Each scene shows the same named points in several views. A view is turned or mirrored, shifted and resized as a whole, has a little noise and may leave points out.
(in the rows, 128 means zero)

Scene 1
View 1
nanes: [117 170 105 123 134 159 160 141 157 152 180 130 139  98  85 129  95  82
 175 123 149 137  92 151 122 142 148 130 122 125 114 117 159 129 123 166
 150 139 132 128  95 131]
Ruvib: [124 151 123 125 141 125 140 126 134 145 127 138 159 117 121 130 124  88
 128 116 146 164 112 144 123 141 141 117 130 131 115 127 125 130 136 162
 121 108 143 120 122 129]
duten: [150 143 150 130 160 109 137 115 136 144  81 149 171 119 154 135 157  99
  79  90 147 190 142 140 129 150 137 104 135 137 107 134 116 119 127 166
 110  65 151 110 152 129]
bam: [160 171 130 127 160 158 169 136 175 154 141 141 146  88 114 139 131  98
 125  84 150 153 122 149 132 151 140 121 125 129  96 115 171 111 101 163
 151  94 141 116 122 126]
momaf: [140 161  85 113 137 176 159 143 137 148 160 134 145  92 100 144 110  80
 162 117 110  89  83 153 108  94 118 147 111 105 110  92 164 124 133 104
 138 166 159 128  68  93]
zolun: [131 158 118 124 143 140 149 131 146 148 141 137 152 106 112 132 119  87
 137 112 145 152 108 146 123 141 140 122 126 128 111 120 140 126 127 160
 132 115 142 122 114 127]
rimo: [133 140 126 124 146 116 132 120 120 141  97 144 169 123 142 135 141  90
 104 111 133 165 121 142 119 129 130 117 129 128 115 127 111 128 145 145
 104 100 154 117 127 118]
tiri: [ 99 164 100 123 124 148 150 138 142 149 182 127 141 108  82 124  88  77
 185 139 150 139  84 149 118 141 148 129 124 126 122 120 141 138 137 169
 140 150 130 133  91 134]
minit: [124 146 127 126 142 117 135 122 127 143 115 140 164 122 129 130 131  88
 119 116 144 170 117 142 122 140 139 115 131 132 117 130 115 130 141 162
 113 101 145 121 128 129]
dakaz: [149 146 135 126 155 123 140 120 134 144  94 146 166 114 145 137 148  95
  94  96 137 167 129 143 125 135 131 114 130 129 107 125 125 119 130 149
 112  87 154 114 136 119]
Liber: [131 120 154 131 151  71 109 102  99 135  46 151 189 147 178 130 167  95
  59 106 142 211 147 134 124 143 133  97 142 142 119 148  72 129 157 163
  74  57 157 110 167 129]
Kipo: [127 145 133 127 145 113 134 120 129 143 108 142 165 123 135 130 135  91
 110 112 147 177 123 142 124 146 140 111 132 134 116 133 114 128 137 166
 112  92 145 117 136 131]
Demen: [190 157 163 132 182 130 159 120 170 150  75 155 166  96 161 143 174 111
  56  55 150 190 157 143 140 160 135 103 133 137  86 127 151 100  95 166
 129  38 153 102 164 126]
pez: [141 153 134 128 152 127 145 124 145 147 115 142 160 110 131 133 137  94
 110  99 147 172 125 144 128 147 140 114 130 132 108 128 132 121 124 166
 124  89 145 117 134 129]
Dep: [ 90 150 114 127 123 116 131 126 123 144 151 130 155 129 103 120 101  79
 160 144 156 170  97 143 120 149 151 117 132 134 129 135 110 143 151 180
 118 126 131 129 115 142]
nupi: [121 168 117 127 140 149 158 136 161 152 168 132 142 101  93 128 105  87
 159 115 158 155 102 148 127 155 151 122 126 131 112 123 153 127 119 179
 148 119 130 124 110 137]
tugi: [104 141 118 125 130 112 127 121 114 141 124 136 163 130 123 126 118  83
 135 134 143 167 106 142 118 136 141 116 131 131 126 133 104 138 154 163
 107 117 143 125 120 130]
mani: [162 160 139 129 163 140 158 128 162 149 113 146 157  98 134 138 145 100
 101  81 149 168 132 146 132 150 138 114 128 131  98 122 152 112 107 162
 136  78 147 112 136 125]
tora: [149 153 105 117 146 155 151 134 134 144 126 141 156 100 125 144 130  86
 126 105 116 118 105 149 113 105 118 134 117 113 107 104 148 121 130 115
 126 133 161 121  95  98]
dav: [169 147 136 124 163 132 147 122 140 144  84 148 168 107 154 145 159  98
  80  82 127 157 134 144 124 125 122 118 127 125 100 117 137 113 122 132
 116  83 162 111 133 108]
View 2
Liber: [155 127  48 236  41  99   4 167 156 134  26  54 132 145 211 170 167  78
 111  84 108 113  79 102  91 161 114 137 151  87 143 173 139 131 158 134
 161  99  94 160 207 144]
momaf: [ 74  78 117  96 178 126 150  72 120 119 103 179 144 126 137 121  91 152
 170 159 143 142 178 170 169 149  76 142  38 138 161 122  93 184  63  99
 144 192 123 129  55 125]
dakaz: [115  93  77 166  96 131  89 144 145 145  63  97 154 123 167 153 140 114
 131 121 116 110 108 135 122 162 120 153 117 110 154 153 130 144 132 136
 168 137 105 146 145 126]
rimo: [121 104  80 179  96 115  72 131 145 133  58  99 142 136 174 151 138 109
 130 115 115 123 116 131 129 155 102 139 109 111 147 152 121 152 126 117
 155 136 110 151 146 134]
tora: [ 90  83  95 122 143 129 125 107 130 130  85 145 149 121 152 136 113 137
 157 143 137 125 146 156 140 159 101 151  75 125 161 135 112 162  91 126
 158 170 110 134  94 123]
mani: [103  71  89 149 101 160 134 160 147 168  74  89 181 107 140 156 143 124
 120 131  99  94  98 141 138 161 142 166 124 121 157 152 135 144 149 145
 182 139 111 148 137 116]
bam: [ 90  59 108 127 123 172 169 148 142 172  88 100 189 105 118 148 130 135
 121 145  92  96 111 152 163 155 139 167 108 132 155 145 127 155 142 131
 182 151 123 147 113 111]
Dep: [116 102 124 186 110 117  99 105 148 138  65  90 148 157 144 143 124 106
 105 123  69 146 131 128 206 119  72 118  84 132 124 146  99 186 134  45
 140 134 148 172 128 146]
tiri: [ 91  83 146 145 146 136 152  89 141 143  88 116 160 147 115 132 105 128
 115 144  73 147 152 147 230 116  72 124  60 148 128 134  91 199 119  39
 141 158 157 164  89 138]
Kipo: [122  98  91 185  88 127  85 140 150 147  58  81 153 136 162 155 142 104
 113 115  91 119 105 127 150 146 108 139 115 115 140 156 122 155 145 104
 160 127 120 159 153 135]
tugi: [121 109 104 188 101 108  76 112 147 131  58  94 139 153 163 146 129 104
 116 117  90 140 127 127 172 132  78 123  91 121 132 150 108 173 130  71
 144 133 130 163 140 144]
dav: [110  88  65 155  99 136  92 153 140 145  65 107 157 111 171 155 142 120
 142 123 132  98 105 140  98 175 133 164 122 106 166 152 137 133 125 165
 175 142  92 137 143 118]
nanes: [ 84  71 141 130 147 151 171 100 141 155  94 116 172 133 109 134 109 134
 118 150  78 134 145 154 219 126  91 137  68 147 136 135 100 190 121  63
 154 161 150 157  85 127]
pez: [112  85  94 166  97 143 112 146 149 157  66  85 166 123 148 153 140 114
 116 124  94 109 104 136 149 152 121 151 117 118 147 153 126 152 146 120
 169 133 118 155 143 126]
zolun: [100  82 112 151 121 141 131 122 143 150  78 105 163 129 135 143 125 123
 121 134  92 123 125 144 176 141 104 143  92 131 143 144 114 168 129  95
 159 149 130 155 116 129]
View 3
mani: [132 146 151 144  93 153 118 107 114 134 109 136  96  85 153 158 134 166
 109 121 141 120 139  98 119 141 151 123 112 119  82 134 147 105 119 153
 107 118 107 151 156 143]
Ruvib: [139 128 139 108 106 148 138 110 143 133 127 123 116 108 154 127 119 136
 112 128 130 126 136  95 100 164 143 118 138 141 107 134 126 124 115 128
 126 136 119 129 156 142]
nupi: [154 137 128 100 110 159 137 126 141 133  97 124 115 100 154 105 106 156
  62  99 123  98 130  78 113 150 168 120 130 136  83 133 145 130 107 102
 116 141 108 109 183 128]
minit: [134 126 144 110 106 147 137 104 140 136 138 121 118 110 156 131 126 131
 126 136 132 138 134 100  98 169 136 117 137 144 113 135 117 125 117 137
 131 131 120 133 147 144]
Kipo: [130 131 149 116 104 148 131 103 134 139 141 122 116 107 160 137 133 136
 131 139 134 144 130 102  99 172 134 115 129 141 111 137 113 125 120 145
 133 121 119 138 144 145]
pez: [131 137 149 128 100 150 126 106 125 136 125 128 107  96 156 144 132 150
 118 129 136 130 134  98 108 158 144 119 120 132  97 136 130 118 119 146
 121 121 113 142 151 144]
duten: [117 141 165 142  94 147 117  96 115 141 147 129 106  94 162 165 153 147
 153 150 142 157 131 110 107 168 128 116 110 132 105 140 111 115 128 174
 129  99 113 162 131 153]
tora: [149 120 125 123 103 131 155  96 153 114 100 138 100 110 129 148  94 129
 113 119 138  94 171 107 100 127 138 132 171 127 106 122 173  85 111 123
  97 180 129 146 160 150]
rimo: [130 123 146 120 102 137 139  94 141 132 142 125 113 112 150 147 127 124
 147 145 137 141 144 110  94 166 124 120 145 142 120 133 122 113 120 147
 128 137 127 147 137 152]
Dep: [148 121 129  74 118 153 149 119 159 136 135 110 134 122 160  90 107 124
  96 122 120 127 124  85  92 182 147 112 148 158 116 136 110 146 108 101
 144 144 122 102 165 133]
dakaz: [127 132 153 136  96 141 129  94 128 133 134 130 104 101 151 159 134 140
 144 142 141 140 144 109 103 157 129 121 131 131 108 135 129 106 124 159
 119 126 119 157 138 152]
zolun: [146 131 134 110 105 149 139 112 142 130 110 127 111 104 149 126 110 143
  94 116 130 110 141  92 106 151 151 121 141 136  97 132 142 118 113 119
 117 145 116 127 166 139]
Demen: [111 159 176 181  78 152  96  94  85 141 126 144  82  69 160 199 167 181
 144 141 152 147 135 109 127 142 139 122  81 107  76 139 138  95 131 199
 106  82 101 184 135 154]
Liber: [103 128 176 133  97 139 120  83 122 148 190 118 120 112 169 166 168 120
 204 180 143 197 124 122  89 199 101 110 118 151 139 143  72 130 134 190
 155  89 126 166 102 163]
tugi: [140 118 136  89 113 145 147 107 155 135 143 115 128 121 156 112 116 118
 125 138 126 138 131  97  89 179 133 114 151 156 125 135 109 135 115 120
 140 142 127 120 150 143]
View 4
tiri: [127 133 118 141 140 128 130 161 148 173 144 138 103 128 100 126 146 129
 105 152  97 108 130 124 113 114 102  88 149 118 118 111 149 158 134 135
 155  91 176  80 130 127]
pez: [133 123 118 137 133 154 135 154 127 135 125 138 108 137 131 124 130 132
 120 123 119 125 124 150 121 121 124 126 140 136 138 128 119 117 139 130
 139 111 119 131 141 126]
tugi: [133 128 123 141 137 146 138 150 126 139 142 139 119 124 122 122 141 134
  87 124 131 130 127 142 115 108  98 107 129 128 121 123 119 115 129 121
 132 112 161 107 130 116]
Liber: [145 120 124 140 133 175 146 140 100  92 132 145 132 125 155 116 126 139
  83  90 166 155 121 169 120 106 109 144 114 146 135 144  84  60 134 104
 106 140 113 155 136 107]
nanes: [125 130 117 138 137 131 128 163 149 173 135 135  98 135 103 128 142 128
 121 151  89 104 129 127 117 122 114  95 153 121 125 111 149 163 136 143
 161  88 159  90 136 133]
momaf: [ 97 128 133 126 125 131 140 154 143 172 115  98 104 135 110 134 149 135
 114 139  93 112 138 150 133 156 101  89 127 122 123  86 114 185 106 172
 170  73 184  95 151 135]
tora: [108 124 131 128 126 143 141 151 132 152 113 108 107 136 123 131 140 135
 117 127 107 120 133 157 133 150 110 108 126 130 130 101 107 157 114 160
 157  88 154 117 153 132]
dav: [122 118 126 129 125 162 143 148 118 124 108 119 112 141 143 126 129 137
 123 109 124 133 127 170 133 143 126 134 125 142 144 121  93 119 126 145
 140 110 111 151 154 129]
Dep: [137 131 120 144 141 139 133 155 134 149 150 147 114 123 112 122 143 131
  89 135 122 122 126 130 110 101  98  99 139 123 118 124 136 123 136 117
 136 108 167  93 124 117]
mani: [130 120 116 134 131 157 133 156 128 136 115 135 102 144 134 126 126 131
 138 125 109 120 123 156 125 132 137 132 145 140 145 128 119 124 141 139
 145 108 101 143 147 133]
zolun: [127 126 119 136 135 143 133 156 135 150 129 133 105 135 119 126 137 132
 116 134 108 117 127 142 121 123 116 111 142 129 130 119 128 138 134 137
 148 100 141 113 139 128]
Ruvib: [131 125 121 137 135 148 136 154 129 141 133 137 110 132 124 124 136 133
 106 127 119 124 126 144 119 118 112 114 136 132 129 124 122 123 134 129
 139 108 141 116 137 123]
duten: [138 119 119 136 132 166 138 150 115 115 122 140 114 137 144 121 125 135
 116 108 134 136 122 161 123 120 127 140 133 143 143 137 104  93 140 122
 127 124 101 151 143 122]
Demen: [135 113 114 131 127 172 135 153 117 114 103 137 102 151 152 124 113 133
 151 110 119 130 120 170 129 136 153 156 143 151 160 141 105  99 148 135
 137 122  61 175 155 133]
minit: [133 125 121 139 135 152 138 151 125 134 133 138 115 130 128 122 136 134
 102 121 127 129 125 148 119 116 110 117 132 133 129 126 116 114 133 125
 134 112 139 121 135 120]
nupi: [131 128 114 139 139 137 127 163 144 162 135 143  98 137 109 126 138 128
 125 148  95 108 126 130 115 116 121 105 155 125 130 121 148 147 143 134
 153  97 142 101 135 132]
bam: [126 121 114 132 131 149 130 161 137 151 114 132  94 147 124 129 128 129
 147 137  94 111 125 147 125 137 139 125 153 135 144 123 131 144 142 147
 157  99 106 132 149 138]
rimo: [127 123 126 135 131 156 142 147 119 127 127 129 118 130 135 123 135 137
  99 113 133 135 127 157 125 124 108 121 124 136 131 123 102 112 125 131
 133 113 139 129 141 120]

Which points are out of place in each view (at most two, in the order of its rows)? Write none if all are in place.
view 1 => Dep, tora
view 2 => momaf, dakaz
view 3 => mani
view 4 => bam

Scene 2
View 1
kuzof: [122 154 148 153 119 104 140 111 134 153 118 149 154 144 112 153 125 129
 154 150  99 131 121 130 140 118 139 130 136 109 159 144 142 151 126 158
 132 116 130 120 131 134]
Lupak: [116 126 149 142 117 109 131 111 144 136 142 152 167 106 108 163 101 138
 110 151 105 109 130 112 117 131 136 131 120 100 161 146 137 130 110 162
 129 127 121 107 127 144]
Tig: [109 179 128 185 121 121 140 110 117 172  70 128 134 170 107 157 133 106
 208 130 101 134 128 144 177  83 131 137 144 118 155 138 173 163 120 176
 146 120 129 141 116 136]
debef: [133 134 161 129 119  92 140 113 147 139 157 166 171 122 115 153 116 148
 111 167  99 128 118 117 112 147 144 124 128 103 162 148 120 142 129 146
 122 115 130 103 143 134]
kodir: [123 124 114 118 104  93 134 150 132 122 143 153 168 172 126 131 105 153
 144 105 106 125 126 130 141 159 132 117 136  96 153 125 124 166 122 146
  99 118 132  96 149 104]
Lazov: [124 148 126 140 112  98 140 133 128 143 119 148 155 174 120 137 122 138
 167 122 101 134 121 137 153 133 134 121 142 106 155 131 137 168 127 153
 116 116 132 113 140 113]
Tev: [116 122 104 123 102  99 130 154 129 120 134 146 165 175 125 131  99 151
 151  91 109 120 130 131 149 153 128 118 136  95 152 121 130 167 116 153
  99 123 129  97 144 103]
peb: [106 129  99 139 103 110 128 148 125 126 114 135 156 171 119 139  98 139
 165  88 110 114 136 131 161 134 123 124 137  99 151 121 147 164 109 164
 108 127 125 106 133 112]
paf: [130 168 177 162 129 102 146  87 140 169 122 158 154 121 106 166 138 123
 141 191  93 137 114 127 125 109 147 134 132 115 166 158 142 140 133 157
 151 113 131 127 128 151]
voda: [148 168 158 134 121  79 155 121 134 157 135 170 160 179 125 134 150 143
 163 163  90 161 103 143 139 142 147 118 148 110 160 142 119 174 152 133
 120  99 144 113 156 112]
luzo: [121 173 146 169 124 109 144 106 126 168  96 143 144 160 110 157 137 117
 181 151  97 139 120 139 156 101 138 133 141 115 159 144 154 159 129 164
 141 115 132 132 126 135]
nak: [101 108 135 141 111 121 121 117 146 124 141 141 169  92 105 169  79 138
 100 133 111  89 142 102 117 129 130 136 113  96 160 142 143 121  94 173
 127 139 114 102 119 150]
View 2
debef: [123 122 127 110 127 133 107 129 145 100 156 113 128 139 132 130 163  97
 142 145 138 114 127 111 126 132 142 130 118 138 138 128 112 141 114 142
 131 127 169 130  64  90]
voda: [112 129 123 117 152 150 121 137 136 102 134 119 142 125 146 149 157  87
 136 149 136 124 123 114 116 149 139 152 113 143 112 133 104 168 114 113
 124 126 174 129  55 114]
luzo: [113 138 138 112 133 166 122 140 124 127 127 114 153 112 137 155 149 120
 131 165 131 115 116 122 121 145 133 147 124 134 137 114 125 179 119 122
 119 132 142 149  79 120]
kodir: [127 129 118 132 142 128 124 146 145 135 141 125 146 135 142 120 156  92
 153 125 141 138 116 123 122 135 123 131 125 155 124 146 127 152 121 135
 135 120 159 112  84 102]
peb: [127 138 126 134 136 139 130 152 138 156 132 125 158 125 140 125 149 110
 150 132 138 138 109 131 123 136 115 131 132 153 135 139 141 163 125 137
 132 123 139 121 100 112]
paf: [113 129 141  97 121 160 107 127 129  99 144 107 135 122 129 154 157 118
 128 171 131 101 126 113 125 140 147 141 119 124 146 107 114 162 114 132
 121 135 154 155  64 105]
Lupak: [126 127 136 109 112 136 106 131 142 118 157 110 132 135 126 127 159 116
 143 148 136 111 122 118 131 125 136 121 126 135 156 120 128 141 119 154
 131 130 149 139  83  89]
nak: [131 129 138 111 103 130 105 134 145 132 161 110 133 139 121 116 158 124
 148 144 137 112 121 121 134 118 131 110 133 135 168 122 139 134 121 168
 135 129 139 138  97  83]
kuzof: [117 134 134 112 129 152 116 137 133 121 138 114 144 123 134 144 154 113
 136 156 134 116 119 119 123 139 134 138 124 136 140 120 124 164 118 132
 125 130 149 142  77 109]
Lazov: [120 134 126 126 142 146 126 145 136 133 132 122 151 124 142 138 153 103
 143 142 136 130 114 123 120 142 126 140 124 148 126 134 126 167 120 125
 128 125 152 127  81 114]
Tev: [128 133 119 136 141 130 127 149 144 146 138 125 150 133 143 120 153  97
 154 124 141 141 112 127 122 135 118 130 129 157 127 147 134 154 122 137
 135 120 152 112  91 105]
View 3
paf: [ 79 165  91 163 165 108 108 112 173 186 146 177 159 113  40  69 127 163
  57 160  87 108 115 113 163 156 137 125 163 155 170 177 137  74  87 132
 103 100 202 120 159 159]
kuzof: [ 93 153  92 146 136 122  99 130 163 163 159 167 145 106  67  91 105 145
  87 148  78 118 127 105 142 136 152 125 160 155 165 156 121  94 105 127
 132 103 180 118 150 136]
nak: [ 65 176 107 158 125 187  76  94 144 155 126 160 172 126  65 138  67  94
  62 120 106 114 180 149 117 132 150 156 194 140 216 128 103 101 119 102
  91 100 188 103 169 148]
debef: [ 79 142  87 128 156 161  97  75 140 173 148 183 182 130  39 102  94 131
  70 161  99 111 138  94 121 143 133 151 160 141 174 147 120 103  99  85
 131 124 208  93 158 127]
Tig: [112 167  99 171 109  71 104 199 192 149 169 149  96  78 104  78 116 159
 112 126  49 125 115 119 165 127 178  90 163 172 156 169 120  82 114 181
 134  73 146 152 141 149]
kodir: [110 120  84 103 112 165  90 113 131 138 177 168 156 112  86 126  69 112
 125 144  79 131 147  80  94 112 159 141 148 145 157 118  97 130 125  87
 184 127 171  94 141  88]
Lupak: [ 72 166  98 149 139 168  86  93 147 163 135 169 173 123  55 117  83 116
  64 136 101 112 159 128 125 137 144 150 180 142 197 140 113  98 108 103
 103 106 196 104 164 143]
Tev: [112 125  89 107 100 164  86 128 133 131 178 161 144 106  98 132  63 106
 132 135  74 133 152  88  94 105 168 137 154 148 161 114  93 133 131  96
 184 118 158 101 141  87]
luzo: [103 157  93 158 131  90 106 161 178 162 165 161 124  92  78  75 120 160
  97 145  62 120 113 105 157 136 160 107 155 164 155 168 125  83 104 153
 136  90 169 135 145 143]
voda: [112 114  73 110 154 109 115 114 154 171 184 187 154 108  51  69 121 168
 106 180  73 118  96  52 134 139 140 124 127 152 127 163 128 105  93 103
 182 129 192 102 140 104]
Lazov: [112 133  87 124 118 126  97 139 154 146 179 166 136 101  85 101  92 136
 120 146  68 127 127  85 121 121 163 122 148 155 150 140 109 111 116 118
 171 111 168 113 141 106]
View 4
Lazov: [158 104 116 107 149 131 137  99  99 137 138 135 129 113  89  91 111 130
 140 150 164 177 116 153 114 131 117 128 164 137 133 143 136 102 117 121
  82  77 112 156 148 138]
kodir: [134 107 116  92 139 129 113 133  99 143 144 124 136  91 112  93  89 141
 138 160 192 166 117 141 102 114 124 125 195 140 114 151 143 100 115 133
 128  90  91 150 150 150]
paf: [167  77 128 129  86 130 166  59  73 131 115 121  98 168  17 130 146  96
  74 119 143 175 124 123 109 166 112 123 156 106 154 120 138 112 110 113
  66  73 150 196 122 140]
debef: [132  80 124 107  75 127 131 108  71 141 121 110 111 134  50 134 111 113
  77 130 187 159 135 114  93 143 121 120 197 109 127 129 150 108 113 126
 128  90 119 183 134 156]
kuzof: [162  94 124 120 119 131 151  83  89 134 127 126 115 142  59 106 135 113
 106 136 151 175 107 134 111 144 116 124 161 124 142 135 133 110 109 121
  76  78 127 178 125 138]
peb: [149 123 118 106 170 133 127 122 113 138 147 125 140 106 124  67 119 140
 147 169 161 174  71 140 113 105 123 126 170 153 122 158 124 107 100 144
 100  90  92 155 122 136]
nak: [128 104 133 119  85 132 130 129  84 138 127  84 119 150  80 104 152 112
  59 147 165 149  50  78  89 111 127 115 197 124 120 146 121 121  79 165
 144 110 102 203  68 152]
Lupak: [137  92 129 117  87 129 137 109  80 138 124  99 115 146  62 116 137 111
  72 137 167 158  90 100  96 131 123 119 188 118 129 138 132 116  95 142
 122  97 116 193 100 151]
Tig: [198 109 123 137 178 135 173  51 113 123 134 146 119 156  72  68 165 116
 142 146 104 197  69 157 135 142 111 130 113 145 159 140 112 112 103 120
  12  62 139 174 114 114]

Which points are out of place in each view (at most two, in the order of its rows)? Write none if all are in place.
view 1 => none
view 2 => debef
view 3 => nak
view 4 => Lupak
